Each row is a point on a landscape with many peaks, with its height.
A climber steps from a point to whichever of its 4 nearest points has the largest rise for the distance, and stops where none of them is higher. Distance is the straight distance between rows; heights are no part of it.
(815) h=473: [  5  -3 -19  24   0  -5  -8  25   7  33  -3   3 -16 -11 -41  15  -9  15
  46  39 -17]
(75) h=420: [ 33  16  13  -5  -5  -2   7  -1   3  23 -26  33 -18  -4 -41 -29   9  -6
 -21  13   3]
(1367) h=399: [-12  14  -9 -15  -7   0  16  -1  10 -12  21 -13  10  -1  16   0  -1 -21
  -5  10  25]
(851) h=623: [ -8  26 -17 -18   5   5   5  12   6  -1  -2  12  15  -6  -5   2 -13 -16
  10   9  11]
(198) h=371: [  3 -34  10   5  11   0  39 -30 -13 -11  25 -33  18 -10  42  -5  29 -18
 -39 -27  15]
(642) h=574: [ -1  16 -18  -2   8  16   1  13   0  12 -13  24  18 -16 -16  -4 -20  -6
  20  13  -4]
(938) h=488: [-35   7 -11   7  23 -18  26 -29   7  14   9 -15 -14  11   6 -11   2 -24
 -16 -14   2]
(1925) h=471: [-15  -5 -14  34  18  20 -12 -14  -1  22 -34  19  -9  -7 -34  19 -36  10
  18 -21 -18]
(2046) h=602: [ 11  30  -6 -25   1   8  -8  14   0  -1 -24  28  14 -10 -35  -6  -8  -5
  13  10   2]
(1286) h=528: [-25 -17   7  19  28 -15  33 -33   2  19  12 -12  -6  -3  11 -22   3 -22
 -24 -12  20]
(2065) h=514: [-53  14 -20   9  26   2  10 -27  -1   9 -14  12 -14  18  -9  -6 -16  -7
  11 -35  -8]
(941) h=293: [ -6 -19   8   0  44   5  52 -16  -6  -4   7 -17   9 -30  14 -26   7 -17
 -17 -18  13]
(1046) h=434: [-46   1   1 -11   1 -20  -7 -20 -18  -4  26   0   2  21  16   1  16 -21
 -17 -47 -33]
(1277) h=193: [ 19   5  27 -21 -21  -4  -7 -13   2 -22  22 -38   5  19  42  -3  31  -3
 -26  -2  35]
(246) h=408: [ 43  -4  19  17  11  10  23  -6  -3  23 -18  18  -5 -23 -38 -30   7   0
 -30  -2  10]
(485) h=412: [  0   8  -8  17   4  14 -17 -18   1 -13 -46  12 -10  16 -42   6 -31  12
  14 -40 -27]
(509) h=509: [ -7 -10 -15  -5  -8  12   5  28 -10 -12  17  -1  21  -6  19  15  -2   3
   1  13  -8]
(147) h=171: [ 18   1  15 -15 -19  -3   8   1   4 -19  23 -24   6   7  39   1  31 -12
 -21  21  45]
(468) h=573: [ 18  11 -11 -36   1  11  13  33  -6  -1 -11  22  29 -37  -5  -6  -4  33
  16  52  -4]
(8) h=402: [ 34   1  12  14  -1   7  25 -11   7  21 -28  24 -31  -7 -34 -24  -3  -6
 -30 -10   1]
(16) h=414: [ 43   6  12  -5 -14   4  11  -5   6  13 -30  30 -25   8 -43 -30   5  -1
 -17   1   7]
(587) h=497: [ 22   0 -10  26   2  20 -24   9  -8  20 -46  17 -13  -3 -31  24 -17  15
  25 -23 -34]
(718) h=440: [ 43  -5  21  -6   9   9  38  19 -12  11 -18  20   6 -27 -24 -29  12   2
 -33  18  16]
(753) h=156: [  0   2  11 -36 -21 -12  -8   4   6 -30  30 -26  14  12  36  -3  18 -18
  -9   0  18]
(293) h=525: [  0  -6 -13  20   3  12 -11  24  -3  43  -8  11  -1 -17 -24  12  -7  14
  32  19 -22]
(849) h=487: [ -9  -9 -16  29  17   7 -13   4   6  37 -19  -1 -24   2 -25  33 -26   5
  41  15 -21]
(693) h=409: [ 16   2  -8 -20   1  13   3  31  -4  12 -24  36  30 -19 -25  -6   4  22
  20  22 -15]
(1787) h=494: [  6 -22 -11   5 -30 -13 -13  34 -10   0  36 -10   5  -2  22  19  -3  12
  11  23 -14]
(1147) h=361: [-20   2   8 -16   2 -15  -5 -14  -5 -18  32 -11  -2  11  23   0  21 -24
 -25 -29  -5]
(1910) h=500: [ -3  -2 -21   1   5  10   2  22  -1   6  -8  12  21 -20  -1   4 -21   5
  22  18 -11]
(1509) h=310: [ 18  -8  47 -24 -17   6 -28   1   7 -33  12 -28  -4  12  40 -14  46  11
 -19   1  51]
(1647) h=479: [-39  -4 -15  11   6  -6 -12  -3 -29   2  21   0  10  18  12  21  -3  -8
 -13 -43 -35]
(735) h=438: [-11   1  -3   1   5 -41 -61 -13 -13  10  40 -35  -8   8   9  18  -3  12
  32 -16 -46]
(1733) h=493: [ 31  24  11 -28  -4 -10   2  21  -3   5 -11  18  11 -18 -28 -22  15   4
 -15  41  22]
(620) h=297: [ 17  -6  21  20  32   5  22 -19  -6   9 -15   1 -10 -26 -15 -32 -10  -9
 -29 -18  12]
(360) h=513: [-21   5 -18  13  11   6   7   9  -6  10   4   7  19 -10   2  15 -12  -9
  15  -2 -12]
(916) h=389: [ 24  11 -15   2 -30  12   1  -6  15 -11 -58  29 -15  20 -38   5   1   8
   3 -33 -17]
(898) h=417: [-34   5   0  -4   0 -19   3 -20 -11  -2  26  -9  -1  33  17  -4   9 -23
 -25 -34 -17]
(1007) h=462: [ -6 -21  13   3   0 -23  11 -30 -10   2  30 -28  -4   7  33  -8  27 -16
 -35 -20  21]
(1394) h=542: [ 21  19  -8 -51  -5   0  10  29  14 -20 -10  12  26 -25  -1 -11   7  26
  12  60  21]
(1128) h=422: [-50  -6 -24  40  13   0  -6 -13 -22   8 -13  -4  -6  23  -7  22 -19 -10
   8 -35 -25]
(1722) h=364: [ 35  -6  26  20  25   0  16 -25  -4  25 -11  16 -27 -12 -32 -22  -5  -1
 -24 -18   9]
(245) h=378: [ 44 -20   9   7  -6  27  40  -3  -2 -10 -32  38 -12 -25 -26 -37  27  -7
 -33 -14   3]
(455) h=314: [  5   7  -8  18 -25  14 -15 -13  18 -19 -65  28 -14  28 -36  19 -19   8
   9 -41 -25]
(1475) h=480: [ 10  27   0 -31   1 -11  19   7   7   1   3   7  19 -14  -5  -9  -6  -7
   3  40  27]
(1616) h=467: [ 37   8  20 -21   1  -6  25  11 -10  15 -12  30   6 -29 -23 -25  11   8
 -24  35  23]
(719) h=545: [-12  18  -3 -12   3  -7  23  -9  10  10  -4  -2 -10   1   1  -7  -5 -25
  -3  -3  23]
(496) h=334: [  8   4  14 -32 -27   1   8   6   9 -30  11 -25   8  -2  32  -5   9   1
 -18  44  38]
(720) h=387: [  3  10 -29  26  -5  -6 -15   2  20  21 -12   5 -34   5 -43  26 -22   7
  55  29 -34]
(704) h=625: [  0 -17 -12  13 -19 -23 -26  19  -6   8  52 -13  -7   9  10  24  -9   5
   6  10 -24]
(279) h=496: [ 13 -23   7  -5 -18   8 -25  28 -23 -13  38 -12  15  -5  32   8   0  14
  -1  17 -11]
(44) h=492: [ 21   9 -13   2   5  23 -18  26  -3  23 -39  33   6 -15 -39   5  -4  16
  24   6 -29]
(985) h=520: [ 24  22   2 -44  -1  -7   2  25   9  -1 -19  22  13 -21 -19 -20  19  26
   0  49   8]
(1779) h=431: [ 14   0  19 -30  -8  -4  21   7   1  -7   7 -13  15 -11  23 -18  13   6
  -3  56  47]
(1671) h=432: [  0 -11  -9 -14  -6  12  23  28   0 -28  -1   5  35 -19  31   6   2  28
   9  57  -2]
(33) h=483: [-16 -15 -20  34  -7  -8  -1  16  -2  28  31 -14 -13  19   5  30 -17   7
  18   4 -25]
(1315) h=406: [-62  -1 -21   1  10 -15  12 -20  -2  -5   5   0  -5  21   4  -7   3 -27
  -6 -39 -11]
(1454) h=428: [-57  -2 -13  17  11 -10  -6 -15 -19  -1   3  -6  -6  30  11   4  11 -16
  -7 -58 -31]
(846) h=481: [-28 -22  16  10  20 -19  29 -43 -11  13  21 -27 -13  16  19 -18   6 -17
 -25 -25   7]
(1947) h=628: [  4  26 -12 -19   2  12   2  21   2  -1 -18  25  12 -19 -12  -6  -5   0
  14  26   2]
(1972) h=656: [  7  30  -1 -27  12  -6   9   8   9   6 -16  20   3 -11 -23 -26  -4 -13
  -1  12  10]
(2073) h=605: [-15  31 -19 -10   7   2   6  11  12   9 -11  14   0  -3 -13   0 -17 -14
   9   6  -6]
(1114) h=498: [-18  -6 -25  28  -7   4   2  12  -6  27  17   6  -7  -2  -4  23  -8   0
  15   5 -21]
(308) h=693: [ -5  -5   6  11  16  -6  29 -21   3  23  21 -14  -3  -2  24 -12   7 -23
 -27   5  28]
(1434) h=325: [ 29 -18  24  -5 -10   6  11  -7  -4 -19  24 -27  10   7  48  -8  24  -9
 -21  13  46]
(1621) h=411: [ 25   5  13 -15   2 -10  32   5   0  13  -2 -14  15 -17   7 -19   2  -9
 -14  48  43]
(465) h=524: [-36  16  -3  10  27 -18  20 -35   8  14  -6   0 -19  15 -16 -18 -20 -25
   7 -18 -15]
(1087) h=436: [ 26   4  19 -19   8  -9  25  11  -1   9   4   8  11 -19  -5 -21   7   7
 -13  51  42]
(1644) h=540: [  5 -20  35 -20   1  11 -68  -1 -12 -32  12  -9  25 -17  48   7  30  10
  10 -16  17]
(986) h=560: [ 13  23  -8 -35  10   1  13  24   6  -9 -21  27  22 -24 -12  -4   2  12
  10  38  -4]
(595) h=430: [ 25   4  17  -7   9  -5  18   5   2  23  -8  14   1 -24 -11 -15   0 -13
 -11  32  34]
(1744) h=413: [ 18  -8 -23   0   9   9  -9  27  -8  26 -18  24   9 -29 -29   3   7  36
  25  41 -23]
(930) h=315: [  4   1  28 -32 -22  11 -40  10   8 -43  11 -22  10   0  45 -12  32   7
  -7  -5  17]
(1066) h=518: [ -2   2 -22  40   5   9  -3   2 -10  25 -18   5  -8  -7 -29  27 -23   9
  33   6 -18]
(1845) h=533: [-33  20 -18   0   4  -1  21  -5   4 -11  12   0   0   6   8   2  -2 -25
   2  -9   2]
(1291) h=486: [ 11  12  18  18   3   0  -1 -17   9  24 -27  12 -36  13 -41 -18 -20  -1
 -19 -18  10]
(319) h=653: [ 20  -1 -19  23 -11  14 -26  18   1  31 -33  24 -18  -6 -46  17 -12  34
  32  21 -32]
(876) h=482: [ -1   3   3 -43 -15  14  11  21  12 -43  -7  -3  31  -2  42 -11  16  28
   9  53  26]
(1009) h=427: [-19  -2 -13  15  -8   4   1   8 -23  -9  26  -5   7   1  19  20   7  -4
  -8 -23 -24]
(401) h=400: [ 15  -4  30 -39 -25  21 -26  21   7 -54   2 -15  14   3  45 -13  31  16
  -6  11  32]
(743) h=419: [ 14   5  15 -11   2  -5  31  -3  -1  16  10  -9   1 -19   6  -6   6 -15
 -15  31  46]
(1582) h=425: [  2   2 -21  -4   5  12   9  31  -1  -9   4  10  29 -20  11   7  -7   5
  18  27   1]
(1448) h=368: [  6  -5  19 -37 -32  19 -14  37  12 -51   2 -11  17   4  54 -10  19  22
 -11  27  17]
(1400) h=312: [ -3 -19   7  11  28  -9  50 -29  -9  -2  25 -27   9 -17  33 -10  11 -15
 -38 -13  26]
(629) h=484: [ -5   7 -16  11  -9 -29 -27  12  -4   8  50 -20 -16  21  -9  23 -10  13
  22 -10 -47]
(984) h=678: [ -9 -13  11  -3   6  -7 -32  -1 -22  -4  33  -5  21   7  36  17   0  -3
  -5 -29 -22]
(1044) h=424: [-62 -23 -14  20   8 -10  -6  -5 -23  13  13  -5  -8  28  -3  20  -5  -5
  -3 -48 -41]
(492) h=307: [ -8  14 -41  24 -10 -12  -9  12  28   3   4  -2 -20  -2 -29  24  -7  -4
  65  29 -39]
(86) h=489: [  6  -2  16  -2   5 -18  33 -15   3   9  22 -22  -8 -10  29 -11  11 -17
 -20  20  39]
(1778) h=460: [ 11 -13  22 -37 -21  18 -31  28   7 -52  15 -16  23   3  45  -3  21  15
  -4   8  27]
(207) h=564: [ 12  -1 -15  25   3  23 -15  20   1  25 -27  20 -10 -14 -34  15 -13  16
  32   0 -32]
(584) h=692: [-29  26  -2   3  10 -15  20 -27  14  16   6  -5 -20  13  -8 -14 -13 -28
  -4  -5  13]
(412) h=395: [ 19 -14  13   3  12  -7  29  -2  -2  -7   7 -22  18 -20  38 -11  13 -13
 -23  29  51]
(172) h=429: [ -7  -7 -25  25 -10 -12  -8  21  10  30   6 -10 -22  10 -23  23 -15   7
  39  28 -26]
(1832) h=426: [ 28   7   2   2 -16   6   3  -3  20   2 -40  28 -24  21 -52 -12   2  -9
 -13 -26 -11]
(598) h=516: [ -2  22 -11 -36   0   3   7  22   6 -15  -1   8  23 -12  -3 -10  -2   7
  16  51  16]
(1706) h=437: [-26 -10 -26  26 -12  -3  -5  15   3  20  27 -13 -31  23 -10  21  -9   8
  18   0 -37]
(1761) h=666: [ -1 -14 -22  23 -21  -5   3  22   3  17  30  -6  13  -2   3  14 -10   6
  22  33 -20]
(601) h=316: [  6  -1   2 -24 -12  -3  12  12  17 -19  21 -16  17   3  29  -1   1 -11
  -9  31  36]
(697) h=495: [-29  11  -6  10  30  -3  -8 -39  16   4 -21  -3 -35  29 -26  -2 -33  -1
   9 -37   1]
(1719) h=452: [ 35  -1 -10  32 -18  -4 -31   4   9  27 -38   9 -28   5 -51  23 -14  24
  46  18 -39]
(1456) h=466: [-60   6 -12  21  38  -5   1 -50  -2   1 -26 -10 -31  38 -23  -6 -27  -5
   4 -39   1]
(1358) h=275: [ 28 -16  38  -1 -14   4  -2 -14  -4 -26  25 -35   8   5  46  -5  47  -3
 -33 -11  47]
(1298) h=587: [  6 -16  13   0   0 -26 -48   0 -14  15  44 -22  -1   6  27  20   6  10
  11   0 -22]
(1924) h=578: [-11 -16   5  11  -2 -27 -33   3 -20  16  41 -16  -4  -1  22  18  -3   8
   1 -30 -37]
(825) h=499: [ -2 -23 -12   9 -18   3 -11  29 -17  -9  35  -5  20  -7  21  22  -1   4
   9  17 -11]
(439) h=485: [  4   5  13  -4   0 -12  29 -12   4  14  21  -7   5  -2  19 -11   4 -15
 -13  32  28]
(1281) h=372: [-40 -18 -17  31   2  -6 -12  -6 -25  18  16  -8  -2  22   5  20  -5  -2
  -8 -39 -30]
(901) h=415: [-42  -3  -7  10  22 -19  18 -42   5  20   8 -19 -25  29   1 -17   3 -18
 -18 -29   8]
(1470) h=629: [  5  21   8  12  23  -4  -2 -41  14  12 -30  24 -37  25 -45 -11 -16  -1
  -5 -36   2]
(2014) h=477: [-14  -3  -6  17  -7 -30 -34   2 -15  16  47 -20 -20  22  -1  24   3  -5
  10 -10 -47]
(333) h=538: [-17  20   6  15  29   0  -3 -39  12   2 -31  18 -33  23 -43  -8 -28   2
  -2 -41  -9]
(1959) h=433: [  1  11   6 -19   6 -11  16  -1  15  11  10  -8  10 -11   1  -8   3 -13
  -8  32  49]
(64) h=532: [-40  21  -9  10  22   7   4 -19   3   9 -12   5  -1  17 -22   2 -16 -19
  10 -29 -16]
(1160) h=567: [-34  24 -24   1  13   4   8  -6   6   0  -1   1  -8   0  -1  -5 -12 -22
  10 -19   1]
(1413) h=517: [  6 -24   7 -11 -20  20 -23  32  -3 -45  26 -13  26  -2  36   2  16  23
  -5  13  -3]
(6) h=198: [  8   6 -10   9 -18  -4 -10 -27  24 -22 -65  19 -13  38 -32  18 -23  16
 -12 -52 -23]
(794) h=357: [ 19  -4  18 -12  44  17  36  -8  -7 -16   1  -9  20 -50   2 -28  -9 -20
 -24 -12  28]
(1037) h=180: [-19  -3   6  20  36  -5  27 -41  -2  26   1  -8 -36   4 -17 -19 -16  -5
 -21 -26  17]
(506) h=294: [ 11  -1  21  16  29   1  16 -26   4  28 -12   5 -21 -13 -16 -18 -12 -10
 -20  -1  16]
(659) h=472: [-18  30   2   8  18  12  -5 -25   9  -3 -40  11 -10   2 -32   6 -29  -9
  12 -30  -9]
(103) h=604: [ -8 -11 -21  23 -15   9  -6  28 -13   2  21   6  14 -13  15  19  -7   1
  16  19 -17]
(767) h=360: [-62  -9 -12   2  20 -19  15 -44  -1   3   1 -18 -30  30  -3 -16   1 -27
  -7 -32  -3]
(536) h=478: [ -3   4 -17  16  -3  14  -5  23   1  17 -12  19  11 -17 -15  16 -16  14
  30  36 -17]
(1381) h=458: [ 16  24  15 -43  -1  -7  19  15  16 -16   8   8  23 -16  -2 -15  10   9
   2  57  46]
(1801) h=442: [-15  -6 -28  39 -13  -1  -2   4  14  24   5 -11 -23  18 -25  32 -25   0
  41   8 -28]
(856) h=444: [ 18  17   9  -1  -3   6  -7  -9  13  18 -31  18 -24  -1 -41 -16 -10  -9
   1  -6  -9]
(1786) h=551: [  5 -13  -4   7 -18 -12 -20  11 -19  -4  38   0  10  -5  23  19  -1   9
  -1  -3 -27]
(1769) h=463: [-16  14 -16  -4  -2 -16  27 -15   5   1  25 -13  -7  11  22  -8   4 -25
  -7  -7  10]
(1313) h=344: [-69  -4 -22  22  22   9   1 -18 -17  -3 -20  -7 -19  23  -3  14 -25  -4
   5 -48 -20]
(2035) h=323: [ -4 -29   7  -5  28   7  43 -33 -18 -15  28 -23  12 -14  38 -15  34 -19
 -34 -33  14]
(1039) h=379: [ 39 -24  -6  30 -14  27  42 -18  12  14 -56  34 -16  -3 -26 -25  11   1
 -22 -14   5]
(482) h=355: [ 12   0  45 -33 -27  14 -34   9   4 -41   8 -18   9  10  49 -10  38  16
 -15   1  40]
(1741) h=443: [ -3 -15  -7  -4 -15  11  -4  27  -6 -15  27   5  25 -15  26  18   1  12
   1  11  -2]
(790) h=504: [ -1 -16 -22 -14  -4   3  -1  31  -1   2  -8  11  28 -28  -6   3 -12  25
  24  44  -7]
(358) h=523: [-13 -18  -9  24  -5  -9 -11   3 -24  28  43 -12  -1  17   7  17 -10   5
   3 -16 -34]
(178) h=601: [ 13 -11   8 -11 -14   6 -32  12 -23 -28  32  -8  27  -2  31  20  12  10
 -12  -6   2]
(495) h=502: [ 13  20 -10 -37   0   8   0  24  -6  -8 -20  29  16 -30 -24 -11  11  28
  15  33 -13]
(765) h=580: [ 10 -28  13  -8 -11   7 -37  30 -18 -24  21  -9  26 -18  48  17   5  21
  -8   1  -4]
(1589) h=342: [  5 -17  11   2  29   3  51 -13  -8 -16   8 -20  21 -30  35 -11  15 -26
 -18 -11  24]
(527) h=448: [  2   3   2 -36 -18   1  19  17  15 -32  12 -13  30 -10  34   4  14  12
   5  43  41]
(1136) h=245: [ 14  -4 -22  16 -31  -7  -6 -27  21 -23 -82  19   4  34 -26  22 -23  18
  -3 -50 -23]
(1398) h=608: [  5   0   3  30  16  19 -21 -15  -7  13 -50  15  -6   7 -35  34 -45  14
  17 -34 -29]
(2060) h=474: [ -7  11  -8  17   8  16 -15  -5   3  10 -44  24  -5  -6 -41  18 -27   9
  14 -25 -24]
(2053) h=401: [ 16  29   0   7  -6  17  -8   1  10   4 -44  33  -8   2 -40 -10  -8  12
   8 -20 -26]
(943) h=281: [  0  12  10  18   2   0 -10 -36  22 -18 -62   4 -25  35 -53  -6 -26   0
   1 -49  -5]
(181) h=380: [ 14  15   4   5   1   5  -5 -16  16  -7 -48  25 -31  19 -47  -1 -13  -1
   5 -39 -15]
(1710) h=503: [ -8  22  10   4  19 -10  16 -14   4  27  -9  -1 -16   1 -26 -15 -16 -21
 -10  -4   8]
(1273) h=476: [-38  13  -6  17  26  12  -5 -25   9  -8 -40   9 -21  17 -34   8 -29   0
  15 -49 -15]
(1387) h=439: [-14  10  -6 -28  -6  -7  14   9  18 -11   9   5  18  -8  17   3   3  -9
  -2  27  23]
(2059) h=224: [  9  -1  20  16  22  -5  24  -8  -5  18  -7  -7  -3 -18  -6 -22  -6 -21
 -13  13  26]
(1726) h=510: [ 18  -4 -10  23  -5   1 -18   6   0  33 -37   1 -27   8 -47  21 -24  18
  44   4 -35]
(560) h=145: [  6   1  59 -37   0  19 -58   2  26 -31  -1 -20  16 -14  48  -9  45  20
  12  -7  46]
(156) h=369: [ 20 -17  14  -3  24   1  35  -4  -6   4   8 -18  12 -31  16 -18   7 -13
 -22  10  39]
(474) h=640: [  4 -20  15  -5   3 -20 -64  -2 -19   5  39 -14  14   0  32  21   1  16
   2 -11 -16]
(260) h=454: [-38   7  -3   3   2 -14  -7 -11  -8 -10  19   0   9  22  14   8   3 -17
 -13 -37 -24]
(1736) h=391: [ 48 -14   3  20 -31  10  29 -16   4  16 -42  25 -32  10 -39 -16  10   5
 -19 -13   0]
(1262) h=216: [ 14 -10  33 -32 -24   1 -10   3   4 -28  19 -30  -2  21  49 -15  47  -6
 -18   2  40]
(421) h=475: [ 13 -27  10   5 -17  -8 -39  23 -14   0  36 -19   4  -1  33  18  10  21
   4   9 -12]
(652) h=512: [-11 -12   7   4   3 -24  24 -34  -2   8  34 -16  -8  15  33 -12  20 -18
 -33 -13  13]
(430) h=341: [-10   2   4 -14  -6 -10   7 -11   5 -25  24 -17   7  17  28   4  16 -18
 -15  -5  19]
(650) h=250: [  8   1  43 -38 -14   4 -49  -4   7 -28  19 -22  17  11  41  -2  41   2
 -14 -13  36]
(453) h=521: [ 12   5   1 -51  -9  12  23  21  16 -27 -13  -1  24  -6  22  -9   8  32
   9  67  31]
(2022) h=539: [  8 -11  23 -22 -15  18 -48  30  -5 -43  20 -18  25 -15  44   0  21  20
  -4   2   6]
(1680) h=515: [-46   2 -19  17   7   1   7   1 -13   0   2  -1   3   7   2  17 -12 -14
   4 -33 -27]
(717) h=470: [ -2  -1 -17 -21 -12  13   9  29   2 -25   4   1  27 -14  20   5   1  13
  18  40  11]
(253) h=558: [-10  12  -7   6  14   8 -12   9  -2  14 -24  22   2 -11 -23   8 -21  -6
  16  -9 -15]
(1631) h=249: [  7  -1  19  22  34  -2  32 -24  -8  15   2  -2  -7 -27  -9 -26  -9 -14
 -19 -20  16]
(1557) h=358: [ 29  -6   8  26 -17   5   5 -37  22   2 -43  23 -33  31 -42 -15  -9   8
 -12 -34  -1]
(194) h=410: [ 51 -16   9  -9  -9  11  35  14  -9  10 -32  29  -4 -25 -23 -26  29   0
 -30  24   6]
(1014) h=446: [-15  28  12   8  27   1   8 -20  14  15 -17   7 -29   7 -32 -14 -20 -14
  -6 -19  13]
(1242) h=490: [  2   1  -6 -39 -15  13  10  27   6 -37   0   2  37 -15  28  -4   4  27
  12  46  23]
(1796) h=590: [ 11 -21  26 -14  -2  -4 -62   3 -14   4  27 -22  19 -19  44  12  13  22
   2   2   5]
(381) h=393: [ -5  14  -5 -28 -10   6  28  17   8 -25   8  -7  15  -7  16  -5   3  -7
  -7  45  29]
(1895) h=353: [ -3   8 -13 -18 -13   5  13  18   3 -34  20  -7  27   5  22   0   5 -15
  -3  11   4]
(1103) h=384: [ 11  -5   9 -27 -29   7  -9  22   8 -41  18  -8  24   2  39  -5  16   6
   0  18  18]
(409) h=491: [ -2   0  -6   5 -14 -29 -46   6 -10   2  52 -27 -15  18   5  15  -3   5
  20  -9 -26]
(1006) h=501: [ -9  -6 -24  30   2   4  -3   6  -5  29  -6   1 -10  -6 -12  25 -18   0
  26   2 -22]
(278) h=522: [ 24   4 -26  12  -5  -3 -11  25  13  35 -21  12 -20 -10 -37   7  -5  31
  42  42 -28]
(1645) h=392: [ 36  -6  25  -4  25  19  37  -6  -8  -8  -9  13  13 -42 -14 -35  12 -16
 -30  -8  17]
(1622) h=291: [ 17  18 -17  17   0 -14 -34  17  15  12 -28  11 -28   2 -50  13  -8  21
  65  25 -34]
(630) h=447: [-10  -4 -10   0 -15   7   0  14 -12 -18  31   2  15  -1  25  11  -2  -9
   3 -11  -4]
(1330) h=359: [  4  -9  27  -9 -11 -19  -3 -17   0 -10  30 -27   1  24  39   5  32 -14
 -31  -9  24]
(860) h=559: [ 23  30   0 -37  -8   1   2  17   8   4 -30  34   3  -8 -40 -17   9  -5
  -7  24  -7]
(1525) h=537: [-41   6 -26  16  11  10  14  -3   0   9  -9  15  -1   4  -3  12 -21 -16
   6 -18  -8]
(294) h=340: [ 29  -2  -3  14 -35   4   6 -39  33  -6 -60  22 -30  35 -30  -8  -8   4
  -8 -25  -4]
(1897) h=381: [ 40 -16  10  34 -15   8  20 -31  21  12 -39  19 -32  24 -34 -20  -3   8
 -18 -30   4]
(1718) h=557: [ -2 -11 -13  16 -15 -25 -27   9 -14  11  45 -17 -16  20  -3  18   0   0
  14   1 -39]
(284) h=435: [-29 -11 -24  40  -4  10  -2   0 -11  31   7   0 -10  11  -5  28 -20  -3
  14 -22 -28]
(1431) h=649: [-14 -15  -3   8   7 -11 -39   3 -35  13  36 -20  13  16  24  19   2  10
  -8 -35 -28]
(585) h=418: [ 38  -8  17  11  17  12  25   0 -13  11 -22  24   1 -35 -23 -33   3  -7
 -33   6  19]
(1022) h=324: [ 16   4  33 -30 -22  17 -13  18  13 -43  16 -19   2   9  45 -21  32   0
 -14  24  46]
(1214) h=322: [ -8   3  17 -24  -3 -17 -19 -15  -1 -32  31 -18  18  17  36   3  32 -11
 -26 -21   4]
(1138) h=654: [  7 -10  18 -15   1  -7 -42   6 -23 -19  29 -12  23 -14  41  13   9  -1
 -10 -31 -12]
(129) h=586: [ -2 -21  -6  14 -14 -12 -26  12  -9  10  49 -16   5  12  18  18  -2   7
   4  -1 -26]
(546) h=370: [-34   0 -15  40  25  11  -3 -18  -2  20 -38   7  -7  10 -21  30 -43  11
  25 -33 -19]
(1864) h=246: [-18   9 -40  20 -15 -13 -10  17  20  -4  21  -8 -34  11 -24  23  -4   2
  48  20 -36]
(1903) h=31: [ -6   3   7 -24 -10  -9  -9  -5  -9 -29  26  -9  31  -1  42  14  11 -10
  -5  -3  -5]

Where does a climber stop that starts at each point below?
(794) => (1972)
(1103) => (984)
(1722) => (1972)
(2022) => (984)
(1387) => (1947)
(1864) => (319)
(245) => (1972)
(492) => (319)
(2059) => (1972)
(1136) => (1470)
(2035) => (308)
(6) => (1470)

Call two points neighbours if one is among the 4 nearest of the other. Go from one point of each pair to the other, from neighbour to neighbour, staying as high as possible. Name the lowest point that can't be avoided.
(1761) / (704) => (825)
(584) / (1470) => (697)
(584) / (1972) => (1845)
(468) / (308) => (938)
(704) / (1398) => (587)
(704) / (584) => (1114)
(984) / (704) => (129)
(1947) / (468) => (986)
